The views of a scene show one set of named points, each view turned or mirrored, and shifted as a whole, with a little noise and some points left out.
In the rows, zero is written as 128.

Scene 1
View 1
<303>: [136 124  88 118 110 124 129 145  97 215 113  82 145  76  97 151 122 107
 141 130  94 162 127 153  93 158 151 175 165 116  86  89 115 120 123 188
  89 116 105 115 143 125  80 136 115 122  86  59 139 144 118 100 196 128
 201 115 125 131 148]
<214>: [135 128  87 111 127 111 137 168 147 180  77  75 141  93 150 108  97 126
  81 158 100 120 179 125  47 139 143 175 202 186  48 123 106  96  69 114
  87 109 183 118 181 124 138 128  92 172  29  57 124 150 139 195 157  89
 144 125 143 136 151]
<194>: [116 128 135 120 109 112 112 135 106 192 105  93 138  99 105 156 121 113
 126 124 125 146 134 146  86 169 146 158 149 162  95  90 135 108 121 163
 100 111 135 124 142 112  99 136 103 142  72  71 138 157 120 132 172 132
 178 138 128 103 145]
<306>: [158 115  95  67 103 133 122 128 137 221 153  90 169  76  91 142 142  82
 153 144 128 204 101 167 158 112  82 156 152  53 110  95 109 121 115 178
  61 146  71  85 137 158  58 149 147 117 164  97 107 131  98  69 189 163
 212  73 115 156 165]
<168>: [150 106 118  70 116 135 110 126 161 205 144  88 169  84 121 140 145  90
 113 156 139 174 133 164 135 123  67 141 158  89  96 113 115  93  98 141
  64 119 103  99 158 157  90 138 124 131 145  99 106 152 102 116 145 165
 177  81 125 136 165]
<310>: [112 122 196 101 111 126 100 122 152 159 132 111 148 123 118 145 129 116
  95 148 188 136 143 151  91 153 108 119 143 205  96 108 151  57  98 105
  93 114 173 121 151 128 132 131 102 172  76 109 115 167 113 178 119 154
 142 156 141  91 140]
<253>: [105 147 129  75 136  47 105 135 135 179  75 100 143 139 105 109 133  97
 163 134 207 171  97 124 120 100  90 159 155 187 108 124 109 135  73 137
 123 165 170 131 122 110 103 154 142 166 107 107  64 130 107 153 172 120
 177 136 119 147 150]
<246>: [147 108 110  90 114 138 108 127 138 212 142  77 165  72 114 154 142  91
 108 150 105 168 142 161 115 141  90 147 157  87  91 106 120  90 116 155
  66 113  93 102 166 144  82 136 117 124 124  88 128 154 113 109 155 162
 179  86 127 128 164]
<292>: [121 144 117 122 109 108 137 147 107 181  95 110 146 114  84 121 101 131
 153 122 154 162 102 141 111 142 172 163 153 188  95  79 129 113  98 159
 104 150 154 113 123 119 102 151 126 161  55  78 120 129 124 131 196  99
 191 163 125 125 143]
<191>: [122 105 171  85 116 126  81 104 136 203 157  82 146  88 118 180 167  75
 111 141 141 169 135 164 117 159  69 124 131 107 109 106 138  84 123 152
  88  94  97 114 152 127  80 130 106 119 140 104 127 178  99 122 130 197
 175  99 124  96 157]
<220>: [158 124 107 131  84 167 158 152 119 190 127 111 170  87  79 130  86 141
 130 132 117 162 114 164 106 150 187 161 161 151  84  63 136  79 115 162
  63 147 131  82 144 152 102 141 124 151  55  72 146 127 128 111 191 108
 193 142 133 121 140]
<82>: [105 119 169 121 116 114 104 134 131 171 114  92 132 109 132 151 125 122
  81 140 141 121 165 142  57 176 132 134 153 202  78 107 143  65 107 116
 100  89 173 129 166 114 132 125  78 161  48  77 135 179 123 189 126 144
 139 150 145  84 138]
<299>: [122 127 117 106 125 102 117 142 126 193  98  88 140  99 126 131 119 106
 109 142 130 141 149 140  75 150 130 161 167 173  82 111 119 102  93 136
  97 112 154 121 159 121 116 134 105 155  71  70 118 152 121 160 158 125
 164 130 130 123 150]
<254>: [102 125 179  74 130  69  74 113 153 177 114  89 134 127 136 140 159  81
 112 144 193 155 140 136 104 137  58 124 144 171 108 133 128  96  84 114
 112 113 161 136 151 112 118 138 114 152 119 111  84 171 100 174 115 165
 152 123 128 110 155]
<192>: [144 112 149  86 112 141 119 130 172 185 138  95 166  91 125 128 126 113
  90 159 150 154 149 160 106 132  94 132 158 149  87 108 135  57  88 111
  63 119 143  97 165 151 121 133 115 159 100 101 112 156 118 154 129 150
 149 119 138 119 150]
<221>: [137 133 109  94 107 120 137 147 133 183 106 112 161 108  91 115 107 122
 145 139 161 174  97 146 130 116 138 159 160 155  93  89 121 105  92 150
  83 163 137 100 132 146 105 149 137 160  86  94 104 121 120 120 184 116
 189 135 123 143 150]
<277>: [ 95 131 151  77 139  49  69 117 126 199  99  81 129 119 124 151 171  67
 145 136 177 169 121 138 113 136  58 146 144 140 111 132 114 139  95 149
 124 113 137 147 137 102  86 141 119 134 135 102  81 164  98 144 148 168
 169 106 119 119 155]
<153>: [147 101 117  86 123 137 116 142 158 196 128  72 154  78 151 141 132 100
  75 165  95 139 181 150  72 145  93 148 178 122  65 123 114  76  93 118
  62  90 132 105 186 143 119 126  97 144  93  77 129 167 125 160 135 145
 147  90 139 126 161]
<42>: [132 116 157  95 104 139 106 121 142 188 146 103 163  97 104 153 137  99
 119 143 152 170 121 164 126 140 101 128 141 132 107  93 139  75 116 145
  76 123 116 102 141 140  98 139 117 142 112 108 121 155 110 121 147 164
 180 120 129 108 148]
<215>: [131 122 117  79 132  97 107 141 160 187 104  80 151 107 138 115 134  99
 102 156 151 154 150 137  95 123  82 151 170 152  79 133 111  97  79 113
  91 119 156 119 166 134 120 134 115 155  96  93  91 151 115 165 147 138
 151 106 135 140 161]
<241>: [145 126 125 131  89 165 174 166 141 149 103 124 170 106 105 101  65 170
  97 147 146 128 134 147  79 137 199 157 175 224  65  71 145  55  85 110
  67 145 187  86 156 152 149 137 113 192   8  81 137 129 141 172 167  75
 155 180 150 120 134]
<208>: [142 132 117  95 100 126 122 127 121 204 131 104 162  97  80 139 135 100
 160 127 152 188  93 158 146 123 122 154 141 110 116  83 125 110 115 174
  79 150 101  96 124 139  72 150 145 133 123  97 113 134 105  86 189 145
 209 115 116 131 154]
<225>: [117 111 178 130  89 143  89 109  86 208 153  89 135  74  95 207 154  96
 117 116 108 156 136 173 103 206 137 133 123 111 112  76 149  84 164 188
  92  76  83 126 146 109  72 126  91 107 104  77 169 183 105  98 151 187
 191 126 126  65 147]
<39>: [126 107 142  89 118 127  95 126 145 200 135  76 149  85 135 160 150  90
  92 153 120 151 161 154  89 158  88 137 158 119  85 117 127  81 111 136
  79  90 116 119 174 129 102 124  96 134 107  84 124 172 110 147 129 169
 161  95 136 109 155]
View 2
<208>: [136 115 109  72 106 134 136 110  96 128 166 139 145 105 115 109  63 104
 117 118 129 120 104 121 138  90 115 175 194 139  95 148 209 132 134 112
 127  89 143 131 117 154 104 141 154 130 186 113  85 117 134 175 144  88
 128 118 109 133 158]
<246>: [125 121 123 117 115 129 116 144 103 140 215 117  96 129 108 121  85 113
  99 117 154  86  65 117 116  90  97 111 173 149 107 168 193 125 155 111
 106  93 147 132 129 167 107 134 111 106 195 126 111 123 131 173 132 114
 121 115 135 138 171]
<39>: [140 136 132 146 113 115 113 147 108 144 200 105 104 147 111 108 124 140
 102 124 178  67  69  94 130 107  83  80 141 151 107 144 162 119 159 123
 112 100 151 127 142 161  97 148 109 115 186 140 112 136 125 160 125 136
 128 122 148 126 175]
<306>: [107 109 109  79 118 137 124 149  94 139 222 147  97 116 108 114  44  87
  95 113 115 116  79 142 117  64 131 163 213 143  97 157 232 121 135 111
 103  93 126 126 122 168 107 125 142  99 221 107 103  95 148 192 174  62
 111 112 118 135 160]
<253>: [147 122 141 106 164 137  86 103 110 118 124 130 147  95 136  88 114 156
 121 142 102 134 157 118 154 150 132 158 160 145  71  91 150 117 139 148
 161 140 145 110 146 172  85 194 204 154 182 165 108 146 136 113 143  83
 162 128 104  84 182]
<292>: [154 127 119  78 114 137 110  58  94 124 115 110 178  76 127 113  94 122
 135 128 124 147 139 111 154 139  96 173 161 148  87 147 160 125 155 103
 159 118 176 141 129 148 101 169 151 170 135 127  91 151 121 118  91 136
 166 135 100 128 176]
<241>: [175 131 140  87  98 172  96  48  88 101  91  72 182  66 127 104 124 132
 125 114 123 124 152 121 143 177  63 118 146 152  99 158 114 136 190  97
 173  91 227 158 119 166 125 153  77 143  98 122 107 183 127 130  28 219
 145 111  91 114 171]
<215>: [137 124 149 140 153 143  77 136 102 126 168 103 113 119 118 101 124 151
 106 130 130  96 115 120 133 144 106  91 147 152  91 126 145 114 168 134
 140 120 157 119 150 184 101 168 128 123 185 154 131 153 139 135 111 134
 143 116 125  98 188]
<220>: [145 125 114  63  83 151 123  61  80 122 143  98 160  77 111 124  77  96
 121 108 130 132 110 121 130 118  80 156 174 150 100 187 169 134 172  79
 143  87 195 154 109 152 116 131  96 142 131  97  94 143 125 154  75 162
 132 116 100 147 165]
<303>: [118 134 105  90 108 115 121  92  93 154 191 102 134  98 114 150  74  96
 123 119 151 130  78 111 140  95 100 151 166 142 104 190 195 115 160  85
 115 128 153 148 129 141  93 147 117 154 163 112 102 127 116 138 104 122
 164 140 128 165 186]
<153>: [129 127 147 150 129 141  84 143  97 144 206  84  90 132 108 116 125 135
  94 117 152  76  72 114 120 128  87  61 140 151 104 163 151 117 187 116
 121 106 170 130 145 179 109 148  73 105 180 140 138 149 129 151  94 162
 128 111 139 123 185]
<299>: [145 136 133 129 129 124  96  99 101 135 158  88 135 108 123 120 124 144
 122 129 145 108 108 105 145 139  91 106 137 148  91 149 143 113 171 115
 141 122 167 133 146 161  96 174 123 151 151 144 118 157 124 121  93 149
 160 126 124 126 189]
<310>: [185 134 145 133 105 136 120 118 111 108 115 104 156 129 125  68 156 174
 112 129 172  63 123  83 152 149  62  90 131 159  95 101 112 136 151 148
 157  80 183 126 133 174 100 162 138 123 147 153  91 162 122 152 104 168
 121 113 129  95 162]
<194>: [152 136 117 112 107 113 121  98 105 136 151 107 153 114 118 116 107 135
 126 132 163 108  96  93 149 115  86 134 144 148  95 144 164 120 153 116
 134 113 158 135 136 149  90 166 138 149 156 134  92 141 117 135 111 133
 153 133 129 132 172]
<277>: [137 127 132 143 144 103 107 147 122 139 171 134 118 146 129  91 120 159
 115 147 159  96 106  88 151 110 121 129 148 144  80  97 169 117 127 155
 124 122 121 103 152 165  72 187 195 147 203 169 100 127 124 133 173  72
 156 132 137 104 181]
<42>: [157 122 123 108  99 131 134 134 104 123 165 125 140 129 108  90 106 131
 107 120 161  83  95 106 133  98  84 125 171 151 102 131 174 134 142 131
 131  76 158 130 121 164 102 140 137 114 176 132  88 131 126 178 138 122
 110 110 123 124 157]
<214>: [139 135 149 134 141 142  66  87  97 133 149  65 127  95 118 131 134 140
 118 121 133 116 116 117 132 169  88  84 126 150  98 164 121 110 201  99
 147 133 196 145 149 165 112 173  83 142 136 142 140 180 125 106  43 198
 165 127 118 117 201]
<168>: [127 115 141 115 124 144 105 158  97 132 209 127  98 136 109 102  90 123
  92 116 134  84  83 127 119  95 107 108 186 153  99 145 191 123 149 130
 115  90 144 119 128 180 111 137 123  89 209 131 112 121 139 185 151  99
 106 106 128 119 164]
<82>: [172 147 136 153 103 117 112 106 109 127 130  81 149 131 117 103 159 167
 123 132 194  70 101  70 157 147  54  74 106 154 101 133 109 128 174 128
 143 103 185 141 144 155  91 171 111 149 138 151 104 173 108 123  82 188
 154 130 139 117 183]
<221>: [143 122 129  81 125 157  99  85  94 121 140 109 148  86 118 112  90 117
 114 120 110 132 130 129 130 133 104 151 174 144  88 147 163 120 160 108
 147 110 174 133 128 163 110 154 129 137 161 125 110 148 135 139 100 133
 148 120 101 119 175]
View 3
<192>: [165 152 120 108  99 142 102 123 122 166 119 136  71 120 107 134 105 152
 154  97  81 157  85 171 105 121  83 136 153 160 135 122 129 121  86 146
 115 156 147 124 120 143 140  89 137 137 147 122  83 100 118 158 141  92
 153 132 129 147 105]
<214>: [202 115 105 145  77 112 154 120  80 120  52 125 101  92 121 127 125 123
 132 138 128 152  27 167 120 180  85 142 134 115 147 130 105 122  85 160
 135 171 128 155 133 137 151 101  88 139 135  99 107 107  89 119 128  79
 145  96 133 162 134]
<82>: [176 130 130 114 124 132 109  90  93 113  66 155  98  61 111 149 124 144
 122 118 123 148  60 197 138 141  65 122 157 151 153 135 115 111  61 206
 141 174 146 138 134 127 155 132 119 142 170  88  80  91 142 149 139  63
 156  80 157 146 124]
<310>: [155 158 152  99 128 132 105  83 103 137 100 152  78  90 102 154 103 166
 132 109 102 140 102 184 130 120  70 129 164 168 148 119 133 116  56 191
 134 177 152 134 110 123 135 130 139 151 180  97  74 105 146 151 152  64
 168 118 137 147 107]
<303>: [159  94  73 133  96 165 139 132 139 107 112 155 159 153 130 117 139  96
 145 136 128 168  56 156  82 143  99 103 143 138 119 122 142 142 121 146
 132  72 125  97 168 137 130  62  93 107 133 149 107  99 166 158  95  87
 108  79 121 129  97]
<39>: [161 145  85 112 111 162  81 109 153 147 116 153  87 103 124 125 122 129
 163 108  84 168  74 179 118 111  67 108 148 163 135 142 117 108 108 166
 112 130 135  99 147 147 155  90 145 119 141 119  83  81 123 171 113  87
 141  99 142 121 105]
<42>: [144 148 121  97 112 162  97 113 142 152 140 154 104 142 111 135 111 144
 152 103  89 155 103 169  97 105  85 114 160 172 126 113 149 126  88 151
 120 114 152  96 127 137 124  85 141 128 156 145  79 101 165 171 127  88
 141 120 124 131  89]
<191>: [126 158  92  93 134 189  66 101 177 147 148 163  90 122 123 129 118 137
 165 102  76 164 108 180 112  86  63  95 158 184 128 135 133 118 114 168
 104 104 146  72 146 142 146  94 161 118 150 138  77  84 168 188 117  81
 142 104 134 110  86]
<253>: [111 173 122 137 105 134 175  61 130 117 128 162  66 162 136 102 145 152
 146 180 126 128 124 138 121 129  84 130 130 114 137 112 174 133  93 157
 111 142 124  85 115 105  72 151  91 149 157 127 106 151 144 114 148  54
 165 126  66 159  73]
<292>: [153 106 133 129 101 130 179 101  89 102  98 147 143 157 115 126 128 128
 116 149 152 144  79 156  80 158 113 129 151 121 138  93 166 151  75 160
 149 112 144 118 129 114 101 103  71 142 159 140 106 132 176 136 131  65
 137 103 104 157  90]
<168>: [143 161  84 120  90 172  97 135 163 170 156 143  74 152 126 107 115 139
 180 106  64 166  92 156  91  99  84 118 139 166 118 127 143 123 128 123
  97 111 137  83 130 153 127  70 145 123 129 152  83  99 128 170 120 101
 136 134 113 127  81]
<208>: [129 133 109 116 100 172 138 121 145 137 157 153 128 194 123 118 120 129
 155 124 105 159 108 142  69 115 109 113 151 152 115  94 175 149 107 129
 124  74 142  78 137 130 101  69 115 123 145 170  97 124 185 167 117  87
 126 124  98 134  65]
<153>: [185 134  73 126  84 148  96 135 129 156 101 133  78  98 121 120 118 125
 167 110  81 164  53 172 121 130  69 128 140 152 132 144 107 110 116 147
 109 149 131 123 142 159 164  77 135 119 124 114  90  79  86 150 117  96
 145 103 144 132 120]
<241>: [205  94 164 129  89  91 176 137  33 133  59 118 137 119  84 153  89 150
 100 110 142 147  50 170  87 192 121 162 161 128 151  89 133 148  36 157
 162 172 162 186 103 128 133  89  80 158 164 117  99 121 130 126 150  85
 144 119 133 178 126]
<194>: [154 107 105 117 117 151 133 100 122 107  93 159 139 121 119 130 136 118
 130 136 132 155  68 171 104 137  88 109 152 141 140 120 141 134  84 177
 138 110 141 109 154 127 137 100  95 125 155 125  93 107 175 154 116  65
 130  83 133 137 104]
<220>: [184  84 130 123  89 136 154 152  85 129 102 130 164 163  98 136 107 124
 124 106 127 162  61 160  59 159 125 136 163 147 128  88 148 158  76 136
 152 101 155 143 134 138 130  54  92 125 148 154 102 112 170 157 122  97
 117 111 126 150 106]
<246>: [148 144  67 116  98 186  92 125 168 150 143 159 100 143 135 110 127 118
 176 116  81 175  83 160  99 104  75 106 138 163 121 133 138 122 134 136
 102  92 132  76 152 148 133  67 135 110 127 148  84  93 140 170 106  97
 131 108 119 116  91]
<225>: [140 106 103  85 151 197  63 110 157 107 125 170 164 113 120 151 128 112
 145  92 111 173  80 196  88  97  70  81 175 197 129 130 135 127  94 195
 143  67 153  88 175 142 158  74 138 102 166 134  75  69 219 211  96  71
 115  63 165 102 101]
<221>: [150 128 121 126  88 135 166 121 110 131 127 140 115 172 111 121 117 136
 138 137 121 150  93 142  78 142 112 136 142 131 130  92 164 153  85 134
 129 114 145 108 116 128  98  91  96 136 146 151 100 135 155 137 136  81
 136 127  94 156  83]
<299>: [169 128 102 133 102 139 141 100 113 117  87 148 101 111 121 121 132 123
 142 141 125 146  66 169 118 143  81 123 139 129 142 129 129 121  94 166
 126 143 134 124 140 130 129 109  98 130 148 110  99 111 128 134 127  73
 147  91 122 150 111]
<215>: [160 163  96 133  88 135 130 102 132 143 108 141  60 117 125 108 127 138
 162 138  96 149  84 161 129 130  72 130 130 134 137 135 127 115 105 146
 103 156 128 110 120 134 122 118 123 138 133 115  96 113 100 131 135  80
 158 121 109 147 102]
<306>: [125 145  72 120  86 196 115 145 184 158 188 147 106 210 130 100 120 122
 183 114  74 170 111 135  64  96 107 112 140 165 105 107 165 143 141 100
  95  59 134  62 146 149 109  46 133 110 121 189  94 112 158 178 105 108
 116 139  89 123  63]
<254>: [126 192 118 111 128 153 104  60 152 139 124 162  42 106 127 125 133 158
 161 138  93 137 117 176 147  97  54 113 143 151 147 139 145 104  91 185
 111 171 135  94 117 122 118 151 142 144 158 106  79 114 135 142 143  54
 172 115 110 136  87]
View 4
<254>: [137  98 178 170  90  99  97 142 125 107 153 118 101 171 151 150  90  99
 150 106  81 116 174  78 132 115 131 133 136 162  69 182 113 164 157 162
 114 128 176 158 112  81 144  99 156  87 104 132 145 118 124  99  97 128
 104 126 150 115 136]
<306>: [169 191 126 159 159   2  93  54 123 138 145 131 173 110 104 117  98 115
 132  52 131 170 134 140 118 143 166 118 139  89 165 102 129 161 118 220
 163 137 102 161  98 153  94 108 175 174 136 156 131 167 132 103 118 138
  96 157 187  48 137]
<303>: [148 173  97 111 137  74  97  94 109 140 131  93 167 163 138 123  82 144
 122  54 108 181 118 138 125 143 130 149 136  81 154 106  54 143  99 138
 176 105  67 155 104 151  91 123 120 122 102 177 113 166 115 138  95 172
 137 132 173  97 121]
<214>: [151 123 140  78  91 130  97 149 140 122  85  43 128 178 190 157 109 178
 127  59  57 145 154 131 139 120 111 163 134 119  99 158  45 111 139  83
 159 110  83 161 119 122 118 104 173 110 101 166 159 151  81 158  83 162
 176 106 143 159 110]
<42>: [134 150 161 159 147  65  86  99  98 126 138 124 158 151 150 158  89 109
 112  55  97 147 139 113 117 120 138 142 166 118 124 143 114 168 134 185
 138 129 125 158  87 134 118  91 152 108 128 168 115 150 102 123 116 138
 121 148 145 108 121]
<246>: [166 169 147 141 133  55  85  81 116 127 115 104 155 128 130 122  91 112
 140  46  86 164 145 141 124 129 142 133 155 123 138 121  98 164 124 182
 159 122 115 174  97 146 107 112 171 120 109 170 116 157 129 127 112 155
 125 152 182  86 123]
<299>: [136 125 133 116 104 106  99 135 122 126 128  81 131 181 168 154  92 147
 127  74  80 147 142 114 128 125 122 153 136 116 103 150  60 133 134 118
 150 113 104 156 109 116 118 104 145 108 102 160 138 145 101 132  89 155
 142 116 148 132 123]
<292>: [104 127 100 124 143  83 119 134 120 146 155  94 162 200 176 165  95 177
  98  78 126 150 108 103 123 131 125 156 131  66 134 141  68 117 129 116
 157 117  65 131 108 128 106  99 115 151 131 159 138 163  62 132  95 141
 143 113 115 140 129]
<253>: [114 101 114 172  98  67 124 143 151 136 185 110 122 195 158 156 102 164
 134 118 135 116 136  75 126 135 136 136 100 101  99 161 108 124 146 146
 137 137 121 128 131  84 131  99 135 163 136 116 173 137  98  88  88 118
  97 105 130 108 151]
<192>: [149 135 187 135 131  85  86 115 117 118 104  96 139 144 170 166 103 126
 126  51  64 134 156 122 124 112 135 144 162 137 108 166 116 151 152 164
 135 129 128 165  96 125 123  88 190 113 123 167 141 145  87 132 115 135
 142 135 139 133 117]
<277>: [133 117 130 183  98  73 110 124 120 122 185 131 116 181 126 127  75 108
 145 114 116 136 151  79 131 136 136 127 123 129  98 147 102 172 129 168
 127 123 154 145 113  87 130 117 125 103 101 131 136 131 142  87  90 132
  90 132 163  81 150]
<194>: [121 138 115 123 128 104  96 127  96 134 140  99 153 185 161 146  78 134
 112  69 102 163 124 108 124 128 120 159 148  97 124 134  61 150 115 127
 149 104  90 152  92 131 108 111 113  93 101 173 110 155 101 139  94 161
 141 132 146 126 123]
<82>: [122 108 167 118 108 148  90 157  97 114 115  86 124 194 192 170  78 126
 117  73  54 135 148  98 130 108 105 164 168 139  81 175  60 157 136 112
 130 100 125 161  95 110 131  98 135  46  90 178 117 138  87 143  92 159
 165 120 132 162 112]
<225>: [126 169 136 148 175  98  79  90  51 127 149 141 171 168 136 135  47  71
  98  47  99 182 120 114 115 126 124 153 192 105 141 111  62 198  94 173
 146  97 108 168  58 150 106 111  87  39  85 201  56 160 122 136 114 175
 137 163 165 109 109]
<220>: [126 160 124 107 166  74  95  98 106 146 108  82 188 164 179 166 101 173
  85  33 108 170 108 144 116 123 128 158 158  71 151 129  72 124 124 139
 163 120  51 145  90 164  91  89 144 150 140 187 125 176  58 154 112 157
 162 131 128 144 111]
<39>: [155 150 169 131 117  92  80 109 107 120 116 107 135 147 142 134  82  99
 141  59  66 155 159 124 128 125 129 142 158 145 109 141  88 172 127 163
 141 116 133 178  88 125 124 105 158  75  90 171 114 139 128 128 107 153
 132 148 175 109 114]
<221>: [125 142 127 133 141  59 111 109 132 142 146  97 161 165 162 161 110 164
 107  66 126 146 120 117 117 130 137 143 132  84 137 145  97 121 137 146
 156 137  86 141 110 136 112  92 153 169 149 152 150 159  73 120 106 133
 131 119 129 123 131]
<191>: [148 150 169 168 144  73  81  94  86 119 147 144 146 142 129 136  73  71
 127  65  90 154 148 109 123 125 136 137 175 139 117 134 108 195 126 200
 135 125 152 170  77 127 117 105 142  73 103 171  98 144 134 112 115 147
 106 157 174  90 125]

In a view up to two points have been moved. Name them for each view, in the order of its rows, or write -.
view 1 -> <214>
view 2 -> <194>, <221>
view 3 -> <246>
view 4 -> <254>
